Points on a hilly landscape, in no order, each with its height.
A ball rolls from a point to whichever of its 2 nearest points has the largest drop for the distance, and stops where none of them is lower. Distance is the straight distance between rows; heights are no part of it.
(935): [103  96  82 137 106 115 129 145 155 175 147 106 129 107 123 121 104 200
 181  98]  (h 0.88)
(102): [133 124 136 116 127  73 144  93 194 140  94  99 111 167 119 185 125 122
 135 173]  (h 1.12)
(725): [106 139 157 152  84 178 106 163 148 149 103 120  98  99 164 122 110 122
  88 108]  (h 4.86)
(889): [108 188 112 107 163 117 150  99 108  94  97 162 138  95 135 143 122 132
 123 139]  (h 2.62)
(965): [142 124  43  88 117 143  80 116  56 114 145 128 138 145 112 119 163  94
 172 183]  (h 2.25)
(1017): [119  97 153 151  61 183  84 159 192 147 104 128 130 111 148 135 118 145
 135  80]  (h 5.26)
(545): [117 177  66 118 159 136  89 177  89 100 129 169 138 105 130  80 137 144
 136  90]  (h 5.81)
(209): [112  94 178 148 146 127 170  79  79 107 136 170  95 133 173 141 118  65
 103 128]  (h 3.14)
(268): [ 90 133  98 119 111 124 126  90  75 138 124 181 118  92 205 130 151  87
 109 121]  (h 1.89)
(395): [ 91 139 115 159  99  98 121 141 148 112 103 110  56 121  84 104 124 122
 149  95]  (h 2.58)
(276): [104  86 157 177 143 160 144 133 132 201 136 137 129 132 141 104 109 141
 130 102]  (h 5.90)
(740): [ 86 143  88 110 134  83  88 128 143 125  62 136 139 182 127 144 160  99
  97  77]  (h 4.78)
(1031): [115 167  91 108 105 109  99 158 157 116  75 101 152 131  94 134 165 106
  92  76]  (h 5.02)
(665): [118 172 117 129 156 153  83 110 111 134 110 157 148 141 127 119 115  89
 187 137]  (h 1.70)
(158): [143 155 120 177 134 183 112 118 131 168 106 126 111 145 132  90  59 148
 152 147]  (h 3.18)
(603): [183  96 179 138 169 133 159  93  56 138  94 150 108 105 156 176 176  81
  97 132]  (h 3.45)
(738): [128  86  49 102 145 152 113 169 104 146 159 180 156 111 120  75 142 143
 150 170]  (h 2.57)
(444): [184 151 143 133 160  99 113  69 132  84  90 138  96 183 153 212 168 156
 106 142]  (h 1.61)
(694): [101 164 117 140 179 119  61 162 112  96 121 172 136 146 109  85 123 124
 135  80]  (h 5.58)
(790): [117 135 168 146 131 128 116 166 110  96 199 109  90 115 124 105 105 163
 112 146]  (h 4.65)
(271): [109 142 124 159  94 123 143 123 170  75 115 164  99  91 118 149  77 134
 165 109]  (h 0.91)
(279): [106 181 137 128 138 111 156  92  83 138  89 135  56 104 156 130 154 124
 111 142]  (h 3.20)
(592): [103  95 107 133  99 162 168 133  81 103 148 149 110  91 132 146 145 115
 120 109]  (h 2.56)
(517): [141 130 156 116 169 118 167 100 105 132  98 135  98 115 132 156 171 111
  92 127]  (h 3.57)
(168): [ 74 132 120 122  87 119 144 175 136 140 106 153  97  53 144 152 140 137
 141  91]  (h 3.90)
(154): [ 87 114 152 127 173 134 113 131  90 115 156 117 155 169 145 148 118 139
 125 171]  (h 4.43)
(901): [106 120 133 120 147  87 160 154 163 164 148  88 147 119 102 129 103 187
 170 132]  (h 1.21)
(743): [130 142 122 135 101 136 116 148 175 127 135 123 145  80 109 112  95 212
 156 113]  (h 1.81)
(739): [157  90 139 128 148  99 204 104 124 156 130  93 156 136  97 129 127 121
 109 115]  (h 4.28)
(640): [155 126  80  65 161 111  87 144 103  86 148 172 176 152 127 106 160 121
 141 138]  (h 1.33)
(393): [124 105 202 105 118 126 185 155 144 117 129  91 160  82 124 153 140 116
  81 120]  (h 3.51)
(396): [105  83 188 148  98 151  99 176 197 151 135 129 136 132 131 120  93 177
 118 104]  (h 5.56)
(221): [132 170 148 147 125 134 124 122  91 109 144 116  77  94 118  82 126 147
 100 133]  (h 4.25)
(678): [152  83 158 172 128 136 185  90 161 137 133 146  78 122  97 142 133 105
 132 116]  (h 3.25)
(956): [120 166 124 134 122 119  95 128 170 120 108 103 147 108  69 137 126  91
 167 206]  (h 2.23)
(847): [157 160 116 104 118 128  85 124  90  92 143 139 161 152 132 127 149 107
 133 107]  (h 1.41)
(827): [158 128 154 162  64 131 107 146 168  99 164 133 106  77 113  69 152 127
 106  96]  (h 3.86)
(24): [168 138 190 113 184  91 157  85 133  75 120 147 107 192 153 195 151 164
 122 176]  (h 1.91)
(201): [112  83 103 124  59  80 119 119 153 109 163  92 105 147 113 145 141 117
 140 143]  (h 1.09)
(1014): [103 107  92 120 121 148 138 131 106 128 154 195 169  77 180 128 179 106
  86 109]  (h 1.34)
(977): [ 88 145 156 111 175  97  91 125 103 140 102 132 151 159 160 137 151 134
 129 165]  (h 4.35)
(79): [120 122 162 152 212 152 174 156 127 166 129 140 134  93  97 103 101 141
 146 140]  (h 4.87)
(887): [112  65 131 138 129 172 158 146  97 174 152 105 165 143 153 125 109 151
 112  98]  (h 5.96)
(407): [151 120  79 163  78 214  85 140 128 143 115 110 136 149 113 118  93 141
 154  96]  (h 3.44)
(560): [132 166 156 110 157  91  70 113 129 164 116 127 148 165 175 109 111 135
 168 184]  (h 4.29)
(144): [156 108 166 109 140 106 202 137 169 149 110  91 146 120  99 152 166 130
  69 106]  (h 4.01)
(461): [110 141 133 124 155 111 156 123 150 134 126  73 139 144  91 142  94 160
 147 184]  (h 1.52)
(342): [148 133 141  94 127  64 180 131 151  98 185 103 153 129 123 132 142 144
  69 121]  (h 4.68)
(1079): [163  92 159 144 209 176 185 139 138 179 123 127 167 126 113 137  98 153
 119 141]  (h 4.61)
(139): [160 132  93 124  92 167 108 136 108 120 157 162 177  90 149  96 170  93
 116 125]  (h 0.57)
(898): [108 146 121 117 172  54 124 117 142 132  89 168 134 155 145 124 179 107
 106 104]  (h 4.66)
(572): [131 134 125 100 149 134 182  53  68 133 111  98 127 161 150 152 138 153
 108 168]  (h 2.40)
(1061): [179 121  93 102  86 168  87 164  96 130 167 106 106 155 149 109 117 139
 161 149]  (h 3.83)
(529): [107 152 135 128 102 151  85 190 129 133 107 136 116  61 152 130 149 135
 125 131]  (h 4.42)
(1018): [128 193 142 147 120 107 121 110 114 157 111 128  41  78 130  86 140 131
 129 154]  (h 3.69)
(835): [163 126 179  92 191 102 181  86  92 107 106 104 123 161 145 165 130 162
 116 157]  (h 2.18)
(1041): [111 150 157 147 128 164 159  62  59 104  87 118  63 131 148 139 140 108
 121 145]  (h 2.81)
(222): [ 96 150 189 151 205 134 122 172 136 140 135 138 111 135 101  93 113 161
 121 155]  (h 5.17)
(862): [134 162 130  82 116 125  86 139 144 147 160 129 177 175 137 124 161  72
 139  81]  (h 1.19)
(564): [121 131 131 112 164  70 167 133 167 139 106 153 130 125 123 157 119 127
 127  98]  (h 4.48)
(544): [ 62 128 121 109 134  76 158 154 116 168  91 117 124  52 142 150 156  99
 150  96]  (h 3.52)
(658): [143 127 159 142 115 144 119 158 145 119 195 115 144 151 149  96  88 188
  75 142]  (h 4.64)
(909): [112  70 137 159 117 141  89 165 162 156 181 134 158 123 135  99 123 162
 137 127]  (h 5.74)
(116): [115 103 136 161 109 164 148  81 110 103 144 108 111 157 109 124 120 114
  76 126]  (h 2.71)
(1030): [100  87 127 129 172 155 163 137  94 152 103 143 171 176 154 142 107 129
  83  91]  (h 6.02)
(903): [137 185 127 112 142 106  71 117 124 110 144 118 128 137  99 104 106  87
 203 136]  (h 1.90)
(604): [ 81 161 129 103 145  80 176 124 113 114 114 148 129  50 131 143 140  98
 146 147]  (h 3.22)
(565): [130  90 111 140  68 178 116 140 138 110 132 129 135  86 110 133 184 113
  82 125]  (h 1.66)
(961): [106 111 149 118 100  70 104 114 157 143 127 100 103 160 131 135 128  99
 109 149]  (h 0.90)
(751): [180 162 124 106  71 130 103 155 127 143 173 107  99 156 132 126 102 134
 197 104]  (h 3.96)
(343): [125 132 113  80 100  88 171 130 169  95 156 104 183 100 126 164 127 157
 106 160]  (h 4.47)
(1055): [185  77 142 154 193 127 190 105 159 163 157 118 140 172 105 151 113 153
 109 120]  (h 4.41)
(865): [168 172 124 127 100  92  96 135 157 171 127  87 101 149 133  98 102 124
 163 124]  (h 4.10)
(681): [108 175 111 123 165 110 105  83 104 109 112 187 157  99 150 102 147  95
 145 151]  (h 2.02)
(972): [154 104 142 156 151 114 193 105 185 126  92 151 101 106  63 167 133 130
 159  84]  (h 3.70)
(77): [111 126 124 172  96 167  98 129 158 122 127 111 131 102 100 113 123 104
 148 164]  (h 2.65)
(165): [162 151 126 124  67 158 110 161 156  68 126 122 124  95 100 122 155 119
  93 102]  (h 3.02)
(1004): [121  92 153 117 146  72 198 126 190 120 100 136 138 119  83 148 104 148
 157  61]  (h 4.18)
(774): [129  91  93 131  83  96 113  84 124  90 164 119 136 184 134 135 117 112
  96 135]  (h 1.26)
(638): [155  88  77 132 106 201 100 168  99 153 145 122 118 153 143 109  93 177
 132 129]  (h 3.68)
(932): [121 104 113 154 120 183 115 128  97 125 155 105 156 136 100 117 164 123
  70 138]  (h 2.39)
(124): [147 148 126  96 143  67 123  83 150 126  75 130  94 193 166 186 139 136
 122 150]  (h 1.35)
(601): [120 154  93 158  84 125 100 121 165  77  90 131  96 129  90 122  93  93
 179  87]  (h 1.92)
(990): [179 151 107 105 108 156 107 172 168 124 140 129 168 117 141 123  82 183
 159  98]  (h 2.69)
(280): [138 142 145 171  82  97  79 152 158 111 141 116  70 125  83  65 142 112
 132  77]  (h 3.17)
(550): [114 120 135 172 119 173  84 123 132 148 121 126 127 170 138 118  93 104
 125 162]  (h 2.93)
(205): [143  84 133 105  96 135 187 140 107  84 162 117 153  81 128 161 139 121
  87 114]  (h 2.99)
(368): [ 78 124 129 133 104 131 146 112  52 108 139 152  73  97 164 128 146  90
 110  85]  (h 2.21)
(590): [ 90  89 106 135 156 145 133  96 115 134 121 186 176 157 173 144 124 102
  92 131]  (h 6.09)
(534): [168 143  89  73  87 129 143 164 170  85 135 111 159 103 112 156 111 189
 121 165]  (h 4.00)
(468): [104 160 108 121 137 116  92 139 162 152  91  68 133 131  99 147 129 141
 135 178]  (h 1.86)
(819): [ 94  78 122 146 132 126  99 147 168 202 117 125 163 144 134 104 132 146
 132  82]  (h 5.83)
(224): [163 167 102 137 113 179 121 139 143 148 117 112 172 131 119  92  86 144
 168 113]  (h 3.12)
(646): [134  87 177 148 113 148 182  83 112 103 129 128  75 155 131 156  98  87
  98 116]  (h 2.97)
(630): [155  79  34 100 107 147 110 151  68 146 145 151 121 153 125  89 154 124
 146 160]  (h 2.37)
(1068): [ 82 136 120 153 188 133  99 176 108 113 158 130 125 147 101 103 106 167
 131 116]  (h 5.40)
(571): [183 172 133  79  96 159 109 179 165 113 146 107 181  98 131 132 121 151
 138 161]  (h 3.32)
(14): [130 132 136 143 180 131 177  58  49 137  97 126  82 155 140 143 127 127
 157 163]  (h 2.55)
(394): [136 138  95 102 102 129  77 116 105  78 146 131 128 136  96 130 134  89
 203 174]  (h 2.10)
(764): [124  99 165 131 166 119 141 120 135 148 190 117 160 162 145 118 100 148
  95 162]  (h 4.49)
(702): [159 130 116 124  81 138  89 122 138 174 149 121 171 124 132  98 165  72
 134  98]  (h 1.01)
(884): [166 174 123 109 155 114 104 109 134 162  98 102 129 197 140 112  97 131
 160 147]  (h 4.21)
(269): [149  90 162 134 148 118 184  57  68 113 112 142  98 106 136 163 138  45
 138 154]  (h 3.27)

Where does a ball stop that starts at each point below?
(694) => (139)
(221) => (961)
(909) => (665)
(658) => (935)
(517) => (961)
(898) => (565)
(158) => (935)

Call two points neighbours if one is among the 2 nearest of the other. Go from one point of each pair to the other, from neighbour to neighbour, staying as low as possible. Name the highest point that can't be avoided.
(961) / (935) => (790)
(961) / (565) => (116)
(961) / (271) => (827)
(640) / (139) => (847)
